Points, in no order, along strands that fork and pass close to each other.
Two points are linked if the straight distance between their rows is under 90. Some points are linked to none.
j182: [ 19  33 -43 -47  -2 -25  -8  16  -7  18  31 -31  -6 -52 -19  29 -24  -6
  -7  17 -43  46   8 -17]
j217: [-55  25  50  48 -18  -3  31  -1  17   4 -46 -26   7  27  29 -26  41  31
  15   6  28 -44  13  21]
j785: [-30   0  -6  38 -32   7   6  16  28 -10 -35  -9  27  14  36   8  64  29
   0 -14  71 -72 -22   7]
j562: [ 12   6  -4 -38  13  19  24  -7  -8  -2  17  15 -47  27 -44   8 -28 -18
  27   3 -24  18 -13 -23]
j554: [ -9  31  15   6 -13 -10  30   9  18  -8 -34 -63 -36  37  33  14  52   5
 -25  -5  40 -54  18  -2]
j465: [ -9   7 -10 -25  15  26  26 -20  -3  -7  25  31 -23  37 -26  22 -16 -26
  10   3  -8  -9   9 -33]
j751: [ 29  -7  47 -12   6  19   9   2 -16 -51 -12  38 -58 -34  -8 -36   0 -14
  26  17 -48 -22 -28  -6]
j511: [-42  10  23  24 -31 -20  21 -18   5  36 -34  -4  29  16  21 -10 -17  15
  12 -29  -3  -7  12   8]
j277: [  0  -3  13 -11   8  35  -6 -22 -14 -30   6  31  -1 -36 -23 -34 -11 -14
   4  32 -21   9 -34  25]
j658: [-24 -18  -8  39 -36  -6 -23  17  19  19 -54 -11  39 -15   8  -9  59   2
 -37 -26  52 -43  11  37]
j458: [ 19  19  11   7 -20 -45   1   2   2  50  -1 -50  15   8  28   1 -22  19
  14 -40 -21  44  11  11]
j448: [  3 -13  -8 -22 -13  -1   2 -19   2 -20  41  28 -58 -27  -8 -15 -54  -4
  46  36 -50  25 -17  11]
j503: [ -7  13   4 -17  -5   5  -1  28  -6 -53   7  17 -82 -59 -10 -14  -8 -16
   3  50 -78  -6  -7 -30]
j378: [ 35   0  24 -25   2   0  -8 -15 -24 -54  -4  23 -68 -38  -5 -46   4 -15
  35  11 -79 -12 -28  -4]
j723: [-53 -24   7  23 -14 -17  -6  -3   4  48   2  53  42   7  19 -23 -37  20
  20 -17  -1  46 -19  13]
j256: [ 12   1   5 -14   0   9   4  14   3 -24  16  13 -70 -39 -23 -10 -42 -13
  19  49 -58  18 -21   6]
j789: [ 24 -10 -39  24 -10  -5   6  37  25 -10   4 -31 -15  22  38  40  21  14
 -50  17  54 -34  -2 -23]
j667: [ 14 -18  14   2 -15 -29 -13  -6  18  41  25  -2   8  34  15 -12 -27  10
  36 -45  13  70 -27   7]
j846: [  6   1 -29   8 -32 -30 -30 -39 -22  20  17 -15  27  17   5 -16   2   6
  60 -39 -28  29  -3   4]
j571: [ 27  17 -28   5 -14 -17 -19  53  -1  -2  -9 -83  -1 -37  -8  39  47   8
 -59   0   6 -25  35 -11]
j101: [ -2  15   8 -18   0  23   4  48  13 -62   8   1 -77 -65 -14  -9   9 -13
 -30  55 -48  -3 -11 -26]
j371: [-13  -5  33 -11  48   1   9 -18 -18  21 -11  35   0  66  -2  -4 -16  -3
  41 -29  17  -4   0 -17]
j539: [ -1 -35  31 -27   2   0 -19 -30  -3 -31   0  62 -37 -24   4 -55 -16   8
  72   2 -43  11 -28  27]
j162: [-23 -32   4  21  -2 -26 -19 -25 -13  39   2  41  21  60  23 -31  -7  25
  65 -46  -9  33   3 -11]
j655: [ -7  46  29   7  -6 -22  28   1   9   5 -39 -73 -25  29  12   0  30   7
  -7 -12   0 -30  25  12]
j823: [  5  -3   8  -1   9 -18  13   3  14  49 -39   6   9  31  -4 -10 -14 -17
 -45 -22  29   3  -4  28]
j340: [  2  -4  -1  17  17   1  10  -4 -11  15  18  31  15  10  14   6 -62   5
   3  19 -18  15  24   0]
j550: [  1  17   6  25 -36 -24   2  20  -3  30 -34 -85 -10 -37 -17  18  13  12
 -25  -2 -14 -29  40  31]
j871: [ 24  38 -34 -21   1 -28 -13  27 -21  21  18 -51  14 -42 -22  33  -4  -8
 -22  20 -43  21  28 -26]
j171: [-16 -18 -11 -23  -6 -13 -20 -37   8   1  23  22  26 -22  10  -9 -45   0
  23  -3 -16  57 -14  34]
j593: [  7  13 -18  -4   4   1 -24 -15 -29 -16  -2 -25  50 -45  -7  19   9 -17
 -27   3 -17  -1  27   5]
j711: [  1  46  25   3  -6 -38  33  -9  -5  18 -24 -61 -14  34  12   3  12   4
  22 -14 -25  -9  34  -5]
j227: [ -5  -4   0  -2 -27 -47 -10 -10   8  45 -13 -19  40  -7  27 -11 -25  14
   0 -39 -15  52  11  27]
j409: [ 35  11   8 -51  30  -9  12  16  15 -10   4   7 -32 -22 -16   1 -36  -3
  -7  17 -31  50   9   9]
j56: [ 27  19 -10  23 -12 -40   2   9 -17  37   8 -47  10   6   1   7 -33   0
  10  -4 -28  28   5 -11]
j133: [-60  15  40  38 -32 -15  24  -7   6  21 -50 -19  15  22  18 -28  24  29
  30 -14   3 -19  14  23]
j7: [-11  21  25  24  12 -11  31  11  13 -12 -15 -35 -20  47  53  18  22   5
 -17  -1  38 -56  15 -26]
j295: [ -1  -3  -3  37 -38 -18 -12  10  -7  47 -39 -50   7 -31  -8   6  16   2
 -43 -13   4 -36  20  48]
j173: [ 29  -4  14 -10  43   5  11   8  -2  -7   7  17  -5  -2  -5   3 -40  -8
  -6  29 -18  29  23  -2]
j96: [  9 -28 -30  -9  -5  -3 -11 -31  -2   8  55  36 -29   4  -5 -17 -47   3
  61   9 -35  25  -1   2]
j353: [  6 -25 -20   5   3  41 -23   2  14 -39  12  14  37 -43   5   2  28  -1
 -45  33  49 -18 -28  21]
j654: [  6  -2  17 -13  10 -19  19  -5   8  43 -17  -3   5  29  -5   3 -30 -11
 -14 -24  10  24  -2   6]
j396: [ -9 -13 -17  26 -30   0 -31   8  -2  32 -37 -15  40 -31 -13  -5  27 -20
 -58 -19  33 -27   3  49]
j395: [-31 -33   5 -15  -1  -9 -13 -27  19  13   9  49  21 -10   8 -28 -47   4
  35  -5   0  60 -18  30]
j819: [-11  22 -18   6 -27   4  20  -3   6   2 -10 -39  -1  -4 -10  37   0 -12
 -32 -10   0 -29  25 -15]
j568: [-15 -10  -3  -3  11  28 -17  -4   8 -20  -7  34  45 -38 -14 -12  11 -21
 -37  19  37  -3 -21  28]
j986: [ 24  26 -34 -11  -4 -21 -26  42 -26   0   9 -62  10 -50 -23  42  23  -4
 -57  14 -17   0  31 -26]
j386: [ 10  18 -28 -16  -9   4  16  19  13   7   4 -23 -17  -9 -12  38  -4 -21
 -55  -1  12 -10  24 -17]
j650: [ -7   7  -6 -24   0  37   8  57  20 -61  22   1 -67 -38 -27   1  23  -9
 -34  45 -22  15  -9 -53]
j48: [  3  13 -18 -15   8  35  16  42  11 -29  30   5 -46  -8 -32  24   1 -15
 -35  45 -11  10  -1 -48]
j696: [ 17 -14  14 -43  16  -4   4 -16   9  11  14  15 -34  27 -29  -2 -33  -2
  48 -20  -9  47 -26  -2]
j820: [ 33  -3 -19  23 -25 -12 -13  32   7 -20 -28 -86 -16 -19  13  31  67  27
 -47  -5  26 -43  27   9]
j573: [-12 -24  49 -34  44  38   9  -6   1 -17 -14  71 -14  20 -24 -15  -7   0
  40   0   7  -1 -11   4]
j294: [ 29  29 -25 -60  22 -16   0  13   1   0  32 -11 -23 -42 -20  12 -33   0
   6  21 -45  58   8 -12]
j333: [-17  -7  -9   3   1   5 -21  -2   0  13 -23   3  58 -29 -20 -13  14 -25
 -41  -2  29   1 -17  37]
j105: [ 11  -1  -3 -44  12  39   5   5  20 -46   7   5 -14 -43 -21   5  19 -17
 -51  19   9   8 -11  13]
j556: [ 19  -9  38 -11  11  46  12  18  -5 -77   3  46 -49 -39  -1 -20  19  -9
   5  26 -20 -27 -23 -21]
j394: [ -2   3   8  10  29  -9  12 -26 -30  34   3  24   3  76  -1 -15 -14  -3
  50 -23  -3 -16   4 -24]
j123: [-16 -32  11   9  30  13   0 -27 -17  24  13  86  17  23  -9 -39 -24  16
  65  -7  -4   7   1   7]
j943: [ -3  -2 -17 -18  -5 -29 -24 -31  -1  23  -5  -7  52 -27   2 -10 -17  -3
   0 -22 -11  49  -6  28]
j290: [ 13  10 -31 -14  22  12 -29  -2 -43 -37  29 -24  25 -54 -20  19  12 -16
 -41  38 -24   5  13  -2]
j889: [ 30  -8  15   6  26  54   8  14   4 -64  22  38 -21 -12  -2  -2  15   2
  -8  44  10 -10 -18 -18]
j842: [-33  19  -3  17 -40  -7  26 -21   6  25 -25 -29  10   3   2  18 -13  -7
   2 -25  -6 -30  23  10]
j231: [  3  41  17  19  15 -31  25  -3 -24  19 -12 -39 -18  60  16   3  -2  -5
  22 -11 -27 -22  18 -33]
j89: [ -3  16 -11  -5  -8 -16 -25 -33 -20   2 -13 -28  63 -37  -4   5   2  -4
  -2 -21 -25  12  22  15]
j530: [-24  12   8   6  15  21  23  -6  12 -12   7  34  18  43   6  22  20  -6
   9 -16  51 -50  -2 -31]
j319: [ 19  18 -16 -29  20   9  19  23  11  -8   8  -8 -27  13 -20  36  -3 -23
 -49  12  10  12  10 -36]
j725: [ 17 -25  -5  13  17  12   1  19  30  -1 -13  17  22  37  31   7  23   9
 -40  -8  83 -25 -14  12]
j76: [  3 -13  19  13  25   0   0  18  18  24 -36  21  38  31  15 -13  11  -5
 -52 -11  56  -3   6  22]
j198: [-15 -19  25  -8  47  38   8 -15  -8  -3  10  95   4  16 -19 -31   4   9
  54   3  -8 -16   3   0]
j546: [-29 -15   1  21 -37 -37 -18 -25  -4  31   1  14  26  40  19 -28   3  21
  69 -50 -14  34   1  -6]
j634: [ 30  13 -27  12   5 -29  -5  10 -14  28  32 -14 -14  14 -13  12 -43  -4
  30  16 -44  38   5 -23]
j403: [  2 -11 -41   7 -28  37 -17  14  -2  -8  14 -40   1 -25 -21  36  36 -18
 -68  -8  42 -32 -17  -8]
j98: [-50  -9  18  26 -12 -18  16 -11   4  37 -16  30  44  16  26  -9 -29  16
  12 -23  -3   7  14   4]
j196: [ -8 -36   7   5 -29 -19 -31 -14  29  27  48  15   4  34  14 -15 -26  -3
  44 -44  21  70 -27   8]
j853: [ -1  14  27  17  19 -18  33  12  17   8 -17 -16  -8  39  45  25  -8  -3
 -31  -4  29 -30  31 -10]
j533: [-31  10   7  19  -4  12  15   2  30 -13  -7  14  28  43  26  17  47   8
   3 -12  69 -58 -22 -26]
j773: [ 30  -8  -7  16  20  44   9  17   3 -43  28   8   5  14   4  19  23   2
 -25  31  44 -13 -24 -27]
j878: [ 25  -9 -31  26 -27 -14  -6  34  15 -19 -19 -68 -18   6  33  32  53  40
 -35  12  40 -40  15  -9]
j649: [-25  -6   4  55 -30   8 -16  -6 -21 -11 -18 -30  51 -38   8  10  25   9
 -17   3  24 -52  21  12]
j390: [  0 -24  44 -40  42  15   4 -11  -6  10 -11  44 -20  41 -23 -16 -22  10
  51 -18  -1  29 -15   0]
j854: [-14 -49  -6   0  13  -1 -21 -29 -12  25  27  72   8  34   2 -41 -15  19
  72 -25  -9  32  -5   1]
j962: [-19  14   4  -5   9  38  22 -15  -7 -11  19  30   4  33 -17  16  -2 -15
   0  -6  16 -31   2 -32]
j776: [ 16   0  12 -36  13 -22   7 -10  16  42   1  -8  -9  45 -13   2 -39  -3
  22 -36   9  44 -27   5]
j237: [ 22 -24 -39  26 -10   7  -5  18  28   0 -17  -1   8  24  46  27  28  26
 -43  -4  78 -30 -19   9]
j259: [ 19  21  -5  19  10 -12  12 -18 -37  23   6  -3 -11  58  -4  -2  -8  -7
  35 -10 -27 -18   9 -34]
j599: [ 11  21 -30 -28  22  20 -30 -10 -51 -40  31 -17   1 -57 -39  -2  14 -15
 -13  35 -49  19  -1   0]
j248: [-17  -7  23 -10  19  29  -1 -13   1 -22 -12  53  21 -40 -17 -36  -5 -13
  -7  29   4   6 -32  42]
j292: [-25   0  10  49 -28   7 -12   9   5  -5 -35 -18  53  -7  14   2  58  12
 -13  -8  44 -49  -1  14]
j942: [ -9 -12 -28  31 -28  12 -27  -2 -14 -30   8 -42  36 -47  16  43  28   8
 -32  10  17 -56  14 -12]
j991: [ 19   4 -19 -18  11  15 -16 -23 -29 -20  27   6  -5 -31 -30 -20  -7 -14
  14  27 -46  34 -11  15]
j415: [ 11 -36 -39 -15  -2  -6 -28 -47 -10 -10  63  43 -20  -3  -1 -39 -19   2
  69   2 -39  26  -2  20]
j67: [ 24 -19  10   6  34  34   9  22  20 -22  13  27   6  39  18  14  22  15
 -21  16  71 -18 -34 -20]

Follow the links from the first point to the second, and from the first to the third. Name the last point that the two ways share.
j237, j962, j394: j696
j853, j196, j198: j390
j550, j89, j562: j396
j196, j554, j725: j776
j599, j550, j465: j396

A fork is a point with three links, a tip a point with one. Leave the first point through the second and follow the links. Name the first fork or tip that comes.
j511, j842: j415
j198, j123: j846
j725, j67: j378
j696, j562: j292
j415, j96: j511
j986, j571: j725

A fork is a point with three links. Follow the links from the first point to the second and name the forks in between, in order.
j650, j217: j511
j853, j776: j390 > j696
j962, j878: j696 > j776 > j725
j654, j259: j776 > j696 > j390
j277, j942: j568 > j396 > j292
j593, j292: j568 > j396
j820, j773: j725
j295, j465: j396 > j292
